Points, in no order, along strands that fork and pass close to each other.
In the rows, 128 means zero.
Points whose rows are less than 148 apart are linked; no others are. Some points are linked to none.
z335: [140 155 197 127 128 129 136 110 126 119 116 205 147  61 119 166  95  89
 104 117 148 133  84 140 197  80 169 177 152 168 106 148  92 156 147 161
 107 127 110 127  75 128 204 109  88 151 106 107 169 140]
z895: [174 120 135 135 162 108 103  76 140 162  91 125  96 147 155 119  74  96
 125 111  75 130 114 146 128 139  71 135  61  88 158 140  86  44 173 176
 154 146  59 137 215 153 117  93 116 115 137 112  81 135]
z472: [116  83 128 109 153 134  97 194 120 166  89 124 140  97 109 175 150 149
 127 151 167 104 120 146 139 113 131 130 174 140  73  95  96 149 100 127
 148 184 157 104 116 153 161 145 129 121  88  93 142 147]
z642: [125 120 160  99 145 159 120 107 140 152 130 130 120 137 122  70  97 146
 117  86 127 129  97 133 156 108 113 131  87 148 144 144  90 112 116 191
 126 140 118 153 161 116 170 113  94 114  94 132 110 126]
z859: [111 190 179 127 128 120 185  99 135  79 145 119 160 133 123 148 115 102
 164 137 122 126  90 143 112 147 131 157 144 116 115 134 182 114 149 158
 183  92 155 145  82 141  71 140 104 111 144 135 169 154]
z749: [141 103 140 127 152 135  93 132 112 166  95 167 156  70 130 191 104  85
 114 133 129 127 112 139 191 111 146 136 153 157  77 150 100 130 133 170
 132 168  83  91 117 167 223  83 135 151 135  74 148 185]
z416: [142 165 203 117 148 138 173  69 142 127 132 139 123 140 130  85  73 111
 134  85  97 129  84 138 140 109  73 137  83 126 157 158 108  66 167 197
 147 102  98 163 168 106 125 129  87 104 127 112  98 123]
z272: [103 120 145 112 147 154 144  87 141 133 158 134 159 148 114  58 103 129
 136  92 118 149  98 128 146 117 144 147 104 126 152 175 135 116 122 191
 136 115 119 154 152  95 165  83  97 118 113 121 116 145]
z824: [154 107 114 130  98 155  95  91 138 110 138 152  86 133 108  41 105 186
  62 103  78 131 129  90 146  68 160 124  86 155 186 109 109 180  95 165
  77 139  63 152 190 126 125  93 126 166 131 151  72  95]
z444: [137 134  85 121 107 122 105 134  99 127 105 120  71 122 113  85 157 194
  85 110 109 134 136 108 160  92 123  94 109 146 162 121  82 156 123 115
  70 113 142 137 150 103 127 140 131 135 101 141  99  71]
z196: [112 159 126 151  76 147 125 123  96 128 127 181 135  98  99 104 128  99
 107 108 121 147 135  92 181 116 172 126 111 178 153 187 141 181 114 118
  65  81 122 132  74 132 201  85 110 156 155 134 136 137]
z65: [119 107 154 137 129 156 128  91 128 165 150 143 187 123 127 100 105  86
 171  99 164 148 104 137 130 170 141 158 111 146 115 177 165 106  97 187
 160 167 118 119 128 132 202  82  83 114 149 131 121 177]
z935: [170 112  99 123 106 106 105 175 140 105  97 113  72 128 130 117 147 195
  58 145 111  88 151 116 101  91  91 111 145 125 138  45  69 126 144  88
 112 139 115 121 156 134  38 183 146 131 115 140  93  73]
z267: [106 116 142  90 169 135 150 176 144 107 116 160 144  86  86 171 110 121
 122 146 126 121  99 137 152  79 181 173 185 133 101 102 126 194 123 136
 164 119 157 147  71 136 126 123 125 152  98  92 170 132]
z29: [166 122 121 139 143  94 111 134 145 160 100 121 121 160 165 137 108 105
 148 141 121 110 136 150  79 169  79 152 108  86 120 127 113  49 173 124
 175 152  88 110 176 146  93 133 134 102 135 124  96 155]
z669: [130 164 113 154  75 127 137 144 130  80 157 179 127 122  99 101 125 109
 102 130  91 112 147  94 134  87 167 147 143 151 160 154 169 184 131  85
  86  70  85 128  92 118 121  89 152 181 192 143 137 128]
z440: [147 153 164 163 103 112 156 104 129 123 131 158 163 140 149 136  99  70
 157 132 119 106 111 139  86 178 107 168 131 125 109 159 182  79 147 151
 188 135  77 116 114 150 114 127 109 113 193 150 121 187]
z641: [110 129 169  93 149 149 154 142 147 106 137 150 132 101 103 122 109 148
 113 123 126 121  88 132 150  81 154 157 151 146 130 107 126 169 125 165
 154 112 149 170  95 116 115 133 110 127  92 123 143 114]
z548: [161 174 101 154  92  96 142  89  98 137 111 123  95 125 147 120 144 108
 126 119 101 125 150 128 111 168  82 109 101 116 165 156 132  76 173 112
 120  87 109 122 157 108  87 133 130 107 167 158 103 108]
z902: [102  85 143 142 135 154 107 116 128 120 178  82 112 175 169  56 119 208
 114  96 146 155 157 103 105 160 133  91  66 103 141 108 120 116  71 116
  71 156 166 163 168 116 171 171  77 115  82 166  73  69]
z231: [ 97 120  79 125 126 136 108 171  95 142 108 144 127 101  89 135 162 131
 114 135 133 143 142  97 180 101 185 110 135 160 132 166 108 192 106 107
  68 109 155 119  95 127 186  86 148 146 115  90 149 127]
z590: [133  93 143 133 134 155  92 104 118 151 119 179 136  92 122 150  91  99
  97 117 102 139 118 114 198  94 162 138 130 185 113 150 109 159  99 186
 106 163  76 119 125 159 210  74 120 163 128 102 127 172]
z220: [145 120 145 141 149 102 112 111 144 188 103  86 112 162 182 135 102 112
 162 104 153 121 130 160  81 185  43 121  91  86 132 124  92  32 162 130
 163 164 123 119 192 147 114 152  98  80 128 125 108 134]
z164: [136 143 214 104 134 155 149  89 138 151 129 121 110 131 127  70  87 133
 125  70 132 133  80 132 157 117  89 123  63 157 153 156  87  90 127 208
 127 121 124 161 161 107 167 130  60 110  99 135  92 106]
z158: [149 111 104 125 133  84 114 187 134 133 105 125 132 135 149 192 148 106
 138 182 127  99 142 145  82 152 113 144 171 111  82 104 136  94 159  79
 178 140 107  92 126 171  64 147 169 125 140 117 131 168]
z522: [123 112  53 113 172  99 120 125  92 158 108 119 131  95 115 192 142  99
 122 147  79 152 144 138 189 119 157  99 128 119 119 194 115 126 151 147
 115 111 108  88 160 128 175  40 205 148 115  46 136 143]
z554: [136 130 217 114 101 145 111 142 127 135 133 115 111 120 158 126 113 175
 112 118 201 119  91 135 135 138 110 129  98 167  89  79  87 135  84 161
 129 174 150 126 113 153 152 193  52 111  67 174 111 112]
z810: [135 139 133 177 105 117 155  77 128 126 151 140 169 160 144 107 109  74
 169 124 124 130 119 132  76 183 119 159 111 114 139 172 202  91 129 141
 163 134  83 121 140 119 114 112 119 118 191 155 109 164]
z907: [138 130 106 185  79 119  95 111  93 116 149  94  90 137 161 104 160 196
 105 113 135 143 179 106 102 185  95  62  98 116 138  83 125 112  99  71
  61 137 155 114 136 130 123 193 111 125 138 204  84  63]
z880: [123 147 152 134 136 127 141  94 116 163 121  83 116 149 157 131 127 121
 155  97 152 130 126 151 103 182  60 112  95 110 138 137 114  60 144 133
 147 119 149 129 152 119 118 155  92  79 126 145 135 126]
z543: [102  67 123 106 152 152 107 131 103 134 150  88 101 158 156  68 137 227
 110 108 153 159 140 109 137 131 144  90  80 127 123 111  90 150  75 113
  61 153 175 156 139 116 180 178  87 107  58 144  88  70]
z778: [110 102 132  88 139 154 122 115  91 174 111 106 124  92 132 104 147 164
 140  82 175 188 104 122 178 140 146  98  86 173 132 204  94 142  95 161
  88 127 187 137 100 116 225 104  91  86  64 109 130 124]
z125: [146 122 102 181 111 117 128  86 126 158 134 133 158 157 151 124 127  70
 177 134 133 132 154 135  82 197 108 139 101  98 131 167 181  82 133 120
 151 163  94 103 162 119 131 116 141 114 177 150 104 149]
z207: [116 122 183 110 128 151 111 131 139 123 126 187 148  73 103 114 100 123
 101 107 152 139 103 111 199  93 206 172 133 181 107 155 107 185 107 172
  97 148 126 144  69 145 221  88  78 151  91 104 135 159]
z404: [ 96 155 154 138 134 134 165  82 146  80 175  99 167 182 134 106 116 116
 160 133 126 137 118 135  86 157 135 147 132  89 139 138 187 103 127 142
 165 105 143 143 132 107  76 126 120 111 141 143 156 147]
z927: [119 201 139 124 100 134 176 121 116 100 111  95 107 116 124 175 172 106
 164 136 142 136 110 144 121 163 108  93 127 135 152 100 137 134 141 120
 120  54 191 146  71 141  52 183 117 116 147 162 174 104]
z723: [107 143 119  92 165 144 170 109 111 145 106  61 107 130 131 161 158 138
 156 113 141 164 112 165 115 160  90  94 109 113 152 112 111 112 132 135
 135  82 206 154 111 111  85 171 114 103 103 136 163  91]
z873: [156 113 116 113 117 120 126 172 165  69 143 115 108 155 127 134 144 167
  96 160 115  94 150 118  78  93 138 130 164 114 142  46 144 146 132  76
 133 124 119 128 128 135   5 171 167 150 136 141 143 115]
z774: [186 120 110 147 137  88 102 101 158 151  93 132 103 163 158 118  99  99
 136 143  75 121 142 138  90 158  79 151  74  75 154 127 101  50 178 136
 166 151  66 123 202 146  79 118 137 121 149 122  64 136]
z127: [112 132 147 121 137 121 129 156 136 124 126 127 164 114 132 178 130 108
 161 163 160 103 119 144 117 155 143 164 175 118  71 106 167 136 117 118
 189 150 143 102  86 160 116 131 128 121 141 124 178 182]
z720: [151 111 125 151 148 125 107  50 148 164 123 109 117 159 142  86  85  91
 145  96  95 140 123 143 119 150  87 134  44  90 177 150 111  73 133 174
 141 171  78 139 233 132 128  87 111 115 143 117  77 119]
z145: [115 155 106 135 129 119 146 139 115 119 119  90 144 134 142 191 173  99
 178 162 159 130 127 145 100 183 114 104 155 109 106 103 157 117 139  94
 149 113 176 109  89 157  77 162 145 115 145 148 183 148]
z621: [113 112  83 135 127 115 118 159 146 105 165 126 135 147 117 131 153 136
 130 152 128 124 163 112 110 107 179 126 165 120 126 120 172 170 114  69
 120 137 136 118 134 104 112 115 187 156 139 122 136 127]
z585: [155  90 156 124 158 145  87 136 143 176  99 161 159  98 134 157  97  97
 123 133 142 108 103 143 155 130 111 152 138 142  71 120 102 105 123 188
 162 202  74 103 148 174 193 110 119 143 127 104 118 189]
z520: [123  70  67 100 192 108 114 195 153 143 118 113 161 143 105 163 142 133
 142 179 129 122 141 158 116 108 155 150 173  88  89 116 125 128 133 116
 169 187 116 105 159 131 117 108 194 138  92  58 126 152]
z916: [148 151 129 158 122  89 159 124 116 126 119 150 165 129 158 175 102  66
 161 150 114 108 118 146  90 172 118 164 144 113  83 176 176  75 168 134
 189 129  92 100  99 160 122 103 143 113 173 129 138 198]
z833: [131 104  66 144 129 119  80 152  94 167  93 137 126  89 113 192 148  95
 114 153 107 133 159 127 174 137 149  97 133 139 111 167 106 138 116 127
 100 150  91  81 161 147 189  66 186 163 146  67 122 158]
z793: [ 88 106 119  83 163 156 152 132 107 151 117 118 135  97 101 117 139 152
 141 102 143 176 103 132 168 108 164 124 123 146 145 176 111 164 106 156
 119 100 195 158  90 104 172 101 109  99  69 105 150 115]
z949: [169 149 173 121 109 137 121 132 138 137 106 140  88 120 133 101 105 156
  94 103 118  96 110 122 141 101  68 120 103 145 140  97  81  98 142 165
 122 130  91 147 151 131 111 162  91 115 121 160  89 106]
z678: [103 111  70 109 187 127 139 120 104 147 123 127 165  89 101 156 135 108
 151 118 100 168 118 134 193 113 171 127 130 127 121 216 125 141 149 169
 118 106 135 110 117 120 193  37 157 130 113  56 166 155]
z370: [147 128 140 134  95 130 127 144 173  63 168 131 118 161 134 103 130 158
 106 142 115  99 151 106  74  97 148 140 160 124 148  79 171 156 128  96
 142 113  96 133 129 122  36 141 153 152 166 160 136 135]
z470: [120 182 165 106 142 133 187 117 129  98 110 108 129 116 119 180 134 108
 160 138 129 133  90 159 121 145 120 131 133 123 124 106 140 125 146 153
 169  82 176 152  74 139  64 168 110 118 122 132 169 125]
z610: [118 138  59 135 144 102 142  97 107 146 142 108 133 136 119 131 161 110
 167 122 119 156 151 133 142 158 137 108 112  98 144 198 154 115 150 117
 125 108 153 112 146  77 147  80 175 116 128 108 124 112]
z564: [133 120 109 147 102 135  93 196 122 117 118 172 132 108  88 139 140 123
  92 151 117  99 154 108 149  80 167 148 162 166 108 126 123 196 107  79
  88 131  85  99  98 154 169  97 160 187 164 103 137 157]
z981: [129 100 157 163 136 136 128  68 157 169 151 111 149 177 149  67  76  91
 178  86 144 138 112 136  90 165  89 141  66  98 164 146 138  67 105 170
 137 181 102 140 212 127 150 122  73 104 146 134  88 132]
z816: [123 138 190 121  82 150 116 129 121 123 144 105 105 139 153  96 119 187
 108 115 179 122 118 121 121 128 110 112 103 156 118  76 113 140  84 136
 112 149 141 136 117 149 125 194  69 114  91 182 115 103]
z706: [122 131  81 113 160 103 152 159 132 113 111  93 146 144 136 201 155  99
 161 176 134 134 131 155  87 169 121 127 161  99 100  96 155 114 148  90
 170 124 160 109 105 149  55 153 166 121 130 113 165 148]
z34: [106 163 127 159  87 134 120 135 109 113 134  97 131 134 146 163 183 126
 159 150 169 128 148 122 109 173 129  90 150 130 117 100 159 142 104  72
 100 121 180 111  79 160 106 172 125 127 148 173 177 138]
z177: [154 165  89 140 103  66 171 125 136  63 146 153 129 158 137 137 121  91
 136 150  67 108 143 121  87 127 149 148 136 107 139 166 186 104 177  92
 152  83  91 123 123 118  53  95 183 138 171 137 116 142]
z482: [122 128 100 163 100 125 112 138 106 163 128 143 150 110 139 153 147  93
 154 135 162 128 144 126 120 170 136 125 143 143 109 162 163 124 111 113
 129 142 117  99 120 134 169 109 132 137 172 140 138 168]
z687: [106  82 151  82 130 164 120 125 100 142 137 108  96 139 152  59 128 206
 111  92 179 172 112 116 165 124 156 100  77 166 118 143  82 171  68 143
  76 154 164 155 111 128 197 165  69  93  50 131  93  96]
z388: [139  91 120 147  99 138  73 197 131 136 108 157 119 110 112 131 143 164
  89 142 138  96 144 116 136  83 152 130 166 165  93  96 106 191  91 103
 102 182  87  93 129 164 168 130 145 176 137 107 112 163]
z49: [131 123 151 126 111 139 134 133 173  81 166 162 138 150 121  73 101 146
 105 130 107  98 120 110  99  77 160 165 148 132 146 113 164 157 124 137
 145 119  75 151 135 107  92 113 135 157 156 145 124 144]
z312: [147 179 211 130 107 139 173  68 124 114 138 171 128 103 132 103  89 100
 125  93 105 132  83 128 153 107 108 132 110 156 150 155 127  91 156 187
 129  85 102 156 124 103 142 141  84 119 140 145 104 128]
z746: [144 133 172 133 120 144 116  75 119 132 115 200 128  89 124 158  76  81
  82 114 107 146 100 117 215  59 160 144 138 185 132 153  91 161 134 179
  91 126  69 123 101 140 200  91 113 164 127 106 153 154]
z962: [148  80 166 114 154 152  80 164 176 152 117 157 153 126 124 120  94 134
 106 140 143  80 104 140 137 102 122 171 148 144  73  90 103 138 106 171
 160 209  71 122 155 162 169 117 121 145 118 114 109 182]
z948: [127  94 163  86 137 161 111 108  95 175 110  99 108 126 150  80 124 178
 124  79 183 173  96 126 173 143 126  97  60 177 116 177  68 130  85 167
  90 159 159 135 127 128 227 130  63  93  52 127  98 112]
z504: [145  92  85 148 124 115  76 178 113 170  87 140 141 103 126 188 153  94
 129 175 132 107 155 148 135 141 136 113 157 129  82 144 116 117 120 114
 133 186  78  76 154 159 168 102 179 161 158  82 113 181]
z702: [139 148 139 128 142  97 141 160 119 128 116 153 160 104 141 195 108  80
 147 158 129 104 111 149 118 149 124 162 174 119  66 141 159 110 159 121
 190 141 115  98  80 164 127 118 135 119 153 111 161 186]
z944: [154 163 156 135  75 130 133 131 123 109 123 139  80 114 128  89 122 180
  80 106 119 106 128 109 128  97  88 101 115 154 161  90 105 124 136 132
 101 101 112 149 131 123  76 172 103 123 134 179  99  85]
z319: [157 168 134 117 142 111 152 101  81 161  85 138 114  78 142 174 131  93
 131 111 110 126  96 152 156 132  78 100 120 135 124 176 102  83 202 136
 129  80 138 119 106 132 147 133 131 100 134 113 147 116]
z586: [134 173 134 156  73 138 143 110 113 101 134 189 117 108 106  96 116 105
  95 111  84 127 130  96 166  86 151 126 123 158 170 158 140 171 139 119
  75  64  85 139  99 121 145  96 130 168 178 148 130 119]
z646: [130 122 124 112 143 127 114 161 100 171  92 125 128  82 125 165 147 129
 127 121 149 119 102 143 157 126 100 114 135 151 102 131  92 122 136 140
 137 139 157 118 115 141 161 140 121 107 100 112 139 131]
z93: [120 180 122 149 107 112 174  55  99 129 142  99 113 151 137  96 146 114
 149  94 112 148 139 132 107 177  82 103  90 114 181 173 154  73 154 127
 120  69 152 133 163  76 102 125 115  88 153 151 113 101]
z435: [117 167 118 153  68 125 126 126  77 143 124 133 106 110 134 124 156 129
 129 111 149 136 142 110 138 153 117  92 118 156 145 154 134 141 115 105
  91  84 154 119 100 120 151 137 113 115 148 167 139 117]
z528: [139 194 121 138 104 103 170  96  67 141 105 135 108  86 132 161 147  89
 134 103 103 135 116 132 147 151  85  82 111 140 155 190 129 100 189 116
 109  36 160 124 102 115 134 125 123 101 160 132 153 102]
z356: [152 174 190 126 127 129 171  61 104 132 121 171 137  82 136 145  94  85
 127  94 116 149  76 142 182 102 114 131 117 149 133 182 111 101 177 188
 130  88 110 134 105 108 179 119  99 120 131 117 137 135]
z378: [105  97 179 136 148 145 130  92 161 154 173  95 154 182 149  74  75 126
 167  85 171 140 123 139  91 159  97 139  97 105 138 131 124  83  93 165
 149 179 134 148 177 123 172 129  65  97 115 136 114 138]
z92: [122 170  97 108 131 129 174 122 108 114  94  74  92 131 130 182 177 118
 157 135 124 149 125 154 108 174  92  77 122 120 156  97 115 118 148 106
 120  67 197 143  97 127  47 178 132 111 131 149 162  87]
z331: [100 108 131 153 146 140 108 100 150 107 183  68 125 177 151  79 137 176
 133 115 124 152 172 108  99 166 124  93  88  73 160  95 143 106 101 102
  96 136 183 162 162  92 128 156 122 116  97 163  97  68]
z11: [107 140 113 112 124 124 143 186 129  92 124 136 131 112 100 180 145 111
 127 163 133 110 126 122 120 109 165 144 175 141 114  87 151 186 120  76
 141  98 154 130  68 155  81 140 155 160 146 122 184 135]
z376: [117 116 196 124 136 150 136  99 146 161 153 120 166 147 140 102  87 109
 167  98 181 135 103 146 113 172 106 157 114 127 108 133 141  92  94 188
 178 169 133 129 146 134 175 117  64  97 126 145 129 161]
z871: [118 162 116 129 137 103 162 153 110 103 117 183 165  95 113 187 118  59
 136 156 110 108 126 128 151 107 157 161 170 139  90 166 149 153 159  92
 131  91 112 103  53 152 157  89 159 148 164  89 180 148]
z212: [128 141 123 140  75 137 105 126  80 156 118 123  99 120 143 105 144 167
 114 100 159 141 133 116 143 139 116  86 103 166 135 137 112 139 101 119
  82 127 149 120 120 129 171 159  95 120 122 168 108 105]
z614: [ 97 114 140  96 163 148 139 148 160 107 138 109 172 129 112 154 129 129
 165 164 165 125 106 148 118 129 168 168 187 109  87  80 156 161  94 140
 180 153 171 136  93 151 100 134 126 132 118 124 184 159]
z588: [115 108  76  93 187 119 157 126 168 104 136  80 109 180 117 135 135 148
 138 136  97 155 146 144  95 125 128 129 130  72 158  73 122 127 144 107
 144 117 170 164 158  83  46 148 167 124  86 108 118  71]
z887: [115 184 129 138  90 108 174 142 117  63 152 172 125 124 104 131 118  97
 120 139  85 111 132 102 132  96 150 137 148 144 151 153 179 166 155  86
 116  44 114 141  74 121  81 106 152 150 177 137 169 114]
z534: [144 154 129 124  77 139 126 137 117 105 125 141  71 120 115  57 123 212
  64  99 111 119 123  97 146  64 130  97 110 159 172  99  91 168 120 128
  68 100 108 146 132 122 101 152 108 144 109 158  89  70]
z385: [104 121 110  74 179 140 166 137 153  98 120  93 107 153 108 128 125 157
 127 128 104 139 111 147 108 103 125 135 137 111 159  77 116 146 134 144
 153  92 165 180 128  97  49 152 137 128  91 116 141  86]
z775: [133 145 161 144  55 142 113 127  85 135 140 120  88 126 160  98 131 193
 104 102 170 136 132 115 119 143 110  84  99 166 127  95 108 144  85 106
  82 132 141 113 106 154 140 200  78 122 126 193  96  96]
z976: [182 137 111 135  98  98 104 162 122 132  81 132  79 112 140 134 141 144
  83 144 103  95 138 126 118 120  72 108 130 123 136  92  75  87 175 102
 117 126  90 115 156 144  66 164 142 119 141 143  93 114]
z635: [101 179 140 153  59 136 142 122  84 130 137 159 132  99 115 121 141  96
 131 112 145 140 137 101 154 144 142 113 117 166 154 187 155 161 118 103
  88  61 158 127  74 124 170 104 105 136 155 151 157 129]
z541: [107  86  96 118 164 136 114 148 158 104 157  97 138 162 123 127 150 160
 132 153 138 129 152 121  93 114 158 133 159  98 121  78 155 157 107 100
 133 150 154 138 145 109  97 141 169 136  95 123 141 115]
z750: [111 130 138 146 101 139 112 120 106 168 134 151 165  99 132 136 132  92
 158 113 177 134 122 127 137 169 143 137 135 156 100 167 159 132  98 149
 142 151 135 106 101 138 202 101  97 122 154 139 142 177]
z227: [106 118 121 110 128 138 131 207 130 103 109 153 125  93  72 172 137 128
  99 158 127 107 128 114 143  73 170 154 179 157 111  85 123 211 110  81
 122 111 156 128  68 145 123 130 148 166 126 102 167 121]
z807: [128  85 102 131 134 129  82 203 119 164  92 136 137 106 114 172 158 137
 118 159 157  98 141 139 140 113 137 121 174 144  72 111 102 146 109 112
 126 193 113  92 141 159 173 123 158 147 119  85 128 166]
z401: [108 147 149 134 135 147 141  94 113 139 136  63 123 150 151 135 158 139
 158 120 163 147 131 147 107 177  84  93 105 112 141 110 127  79 121 121
 124 115 189 134 125 127 101 177  99  93 114 166 153 107]
z721: [121 109 113 134 158 113 121  91 175 118 164  92 120 189 139  73 120 153
 138 113 110 141 166 119 104 129 116 124  97  64 167 113 127 103 137 116
 128 147 141 154 194  75 105 134 144 114 108 124  88  77]
z505: [112 170 117 132  97 116 151 147 124  80 145 130 119 129 112 148 149 114
 130 145 117 117 135 110 114 118 147 127 151 136 147 112 169 166 135  77
 120  72 149 135  85 132  62 132 148 143 159 148 177 119]
z633: [101 131  92 157 110 120 125 150 123 126 153 140 159 133 127 147 148 100
 151 147 149 128 159 122 115 149 165 138 163 137 110 159 180 154 102  87
 131 134 121 101 107 121 147  93 155 147 170 126 157 165]
z603: [124 181 187 138 109 130 176  65  99 147 131  81 109 134 150 109 119 116
 150  83 140 139 112 138 113 175  53 102  74 129 163 161 128  47 147 158
 143  77 157 137 146 107 107 160  79  83 144 150 120 111]
z424: [170 106  96 195  86 111 104  76 133 158 135 132 133 148 153 115 142  81
 160 145 121 131 183 122  77 187 101 131  92  92 147 142 175  85 127  94
 131 175  89  98 170 122 113 136 160 118 187 170  76 120]
z313: [142 121  86 158 117  99 107 135 127 133 132  99 114 151 156 158 168 124
 138 156 136 124 182 129  88 182 102  98 142  96 115 105 147  99 143  64
 128 142 145  97 144 121  89 161 173 118 138 149 118 117]
z135: [117  61 139 103 170 155  86 171 180 148 139 133 161 150 120 102 108 165
 118 146 159  99 124 133 122  97 140 170 162 129  82  92 110 150  89 158
 155 213 103 122 166 138 170 115 129 140  90 103 122 169]
z149: [130 139 113 193  85 126 107  93 105 127 154  91 110 149 165 122 163 143
 137 117 139 145 186 110  94 209  91  77 106 102 140 109 156  84 111  82
  92 130 158 115 145 112 125 174 126 116 153 200 102  91]
z165: [ 99 115 130  83 176 147 154 132 147 119 137 115 129 140 101 105 115 153
 136 124 118 137 100 140 129  90 139 154 135 111 146 118 125 152 127 160
 158 110 156 174 127  97  98 126 120 115  81 111 143 109]
z952: [154 104  80 112 118 101 123 187 148  93 112 112  92 137 118 162 166 159
  88 162 107 111 156 125  91 102 128 111 167 117 139  43 111 146 146  59
 120 125 139 121 141 134  24 170 182 144 122 122 123  89]
z425: [ 82 135 136 126 141 151 149  99 144  91 177  91 165 166 134 115 145 127
 172 145 149 147 127 131  99 152 162 133 148  99 129 115 184 133 105 128
 144 118 163 143 110 118  99 130 125 121 127 151 170 141]
z333: [134 108  91 114 169 101 121 113 193 105 153  93 108 193 128  92 128 163
 120 131  94 135 176 115  97 117 123 126 117  54 163  77 118 110 156  90
 148 151 147 154 189  81  63 140 174 120  98 106  88  60]
z980: [173  91  76 179 101 107  80  97 149 149 131 117 117 144 145 110 160 121
 133 153 107 142 214 102  97 172 103 100 104  79 131 111 142 104 124  72
 120 192 115 102 175 119 130 151 191 138 173 148  46  98]
z83: [ 96 114 150 100 179 148 153 105 180 103 173 140 169 171 104  53  77 136
 134 106 104 127  96 134 130  89 151 179 123 101 139 155 148 130 129 195
 164 128  95 169 159  96 136  72 114 124 108 100 125 146]
z883: [113  72  95  98 191 124 132 170 179 100 150 106 158 165 114 152 126 145
 144 171 132 118 142 144  86 102 166 163 182  87  96  75 162 153 115 106
 174 171 133 129 138 124  75 133 180 147 105  95 145 144]
z920: [112  57 115 132 158 142  88 168 176 134 165 127 170 148 130 122 125 159
 136 167 159 113 160 127  91 114 173 159 183 117  78 105 153 151  83 114
 143 217 108 108 150 122 164 115 158 155 120 105 124 176]
z306: [131  81  85 121 146  98 104 202 141 129 109 110 139 138 130 188 163 120
 130 191 145 102 161 148  89 128 132 129 191 107  78  88 129 117 131  71
 158 178 121  91 147 148  93 147 193 138 116  92 126 150]
z166: [106 124 114 101 170 136 147 115 113 150 129 137 157  97 107 128 127 114
 147 109 120 152  98 139 178 114 151 132 134 135 123 192 125 138 148 173
 138 107 147 132 102 119 182  75 125 118 103  85 159 144]
z417: [101 119 155 112 146 145 156 109 186  68 194 135 163 180 112  53  90 154
 120 123 107 115 116 114  91  87 174 177 143 107 153 123 182 154 119 161
 168 114 102 166 149  88  81  97 129 137 133 128 128 135]
z748: [ 90 114 120 116 130 149 114 159 118 137 124 156 150  95  95 118 134 130
 118 128 146 139 126 102 180  98 200 148 149 171 115 165 124 192  97 131
  98 130 148 133  75 136 201  79 115 139 107  93 150 156]
z705: [121 137  85 124 113 127  94 138  84 142  95 142  89 101 102 119 155 152
  94 111 108 139 131 104 193  91 146  94 107 161 151 160  87 169 122 121
  60  92 137 122 131 121 164 104 145 142 113 117 125 103]
z396: [199 151  94 145  92  86 110 110 124 128  90 142  71 115 142 116 143 124
  90 146  69 121 145 118 120 145  77 109 100 107 163 117  85  71 188 108
 118 102  77 117 173 133  63 135 147 124 163 154  74 102]
z576: [138  89  86 118 142 123 111 141 153  89 149  94  93 162 124  82 153 221
  76 134 104 128 172  97 107  85 136 102 119  92 159  53  97 157 120  86
  94 148 158 146 173  92  83 165 164 139  92 138  83  37]
z243: [148 156 166 118 127 129 132 124 100 157 105 150 115  78 132 158 129 110
 120 104 130 124  88 139 163 121  95 116 120 149 122 150 103 106 164 158
 130 103 138 128 107 126 157 140 110 108 120 127 137 125]
z696: [126 152 130  96 146 123 168 151 113 112  98 175 110  76  92 174 116 111
 106 129  95 127  99 131 175  61 137 135 158 147 140 124  96 182 163 121
 114  66 148 155  70 120 122 146 134 146 109 102 164  90]
z458: [124 140 123 133 118 122 128 171 122 108 123 186 147  99  96 157 125  83
 106 155 113 104 137 112 161  80 164 162 171 155 105 145 135 175 135  86
 109 103  95 109  68 147 166  88 158 176 171  97 167 154]
z311: [179 110 176 108 131 141  89 153 150 142  92 142  88 123 135 106  91 171
  73 112 120  89  99 127 152  84  73 130  98 148 113  66  47 119 126 180
 120 173  72 134 171 159 135 167 104 131 101 141  80 119]
z10: [126  66  89 122 168 124  93 183 175 132 140 133 172 146 118 140 134 128
 136 182 132 109 149 146 111 106 171 165 178 102  78 125 144 142 110 120
 167 209  81  92 163 128 140  88 192 164 131  70 117 182]
z64: [143 135  71 104 145  99 138 139 115 136  95  95  81 128 125 147 167 149
 113 137 104 127 139 140 117 135  88 105 123 111 157 102  89 107 170  94
 125 100 156 135 153 101  61 153 149 109 106 118 114  66]
z693: [115 143 126 179  81 139 106 115 124  98 164  96 128 145 159 124 167 144
 140 137 150 134 175 108  85 180 130  86 135 112 133  98 178 129 100  71
  84 120 149 115 114 133 108 167 136 139 165 198 140 122]
z81: [122 168 128 120 141 120 158 127  96 125 105 176 139  79 107 178 119  79
 123 135 109 130 108 128 189  84 145 137 150 151 122 174 107 158 165 118
 109  69 139 123  57 128 170 104 139 136 132  87 185 117]
z201: [ 81 116 134  98 170 155 158 118 178  73 175  98 176 171 112 110 125 141
 163 153 137 139 117 130  94 115 184 163 164  90 127  92 178 163 101 140
 168 130 156 159 110 121  78 124 134 140 113 133 179 137]

A fork is a point with three links, a tip a point with one. Leave the first point through the second and follow the links. Name the first fork or tip that comes.
z272; z642 => z243
z859; z404 => z980
z149; z693 => z520
z243; z356 => z880
z696; z81 => z807
z588; z385 => z554

Follow the links from the first point to the second, and from the first to the third. Name the last point that the two ways share.
z149; z231; z376 => z520
z693; z621; z335 => z520
z696; z833; z417 => z807
z774; z810; z873 => z880
z164; z927; z774 => z880
z417; z833; z458 => z807
z528; z948; z272 => z243

A fork is a point with three links. Follow the links from the first point to the second and name the forks in between, in order.
z306; z231 => z520
z528; z976 => z243
z81; z642 => z807 > z243
z720; z859 => z880
z243; z696 => z807
z370; z504 => z243 > z807
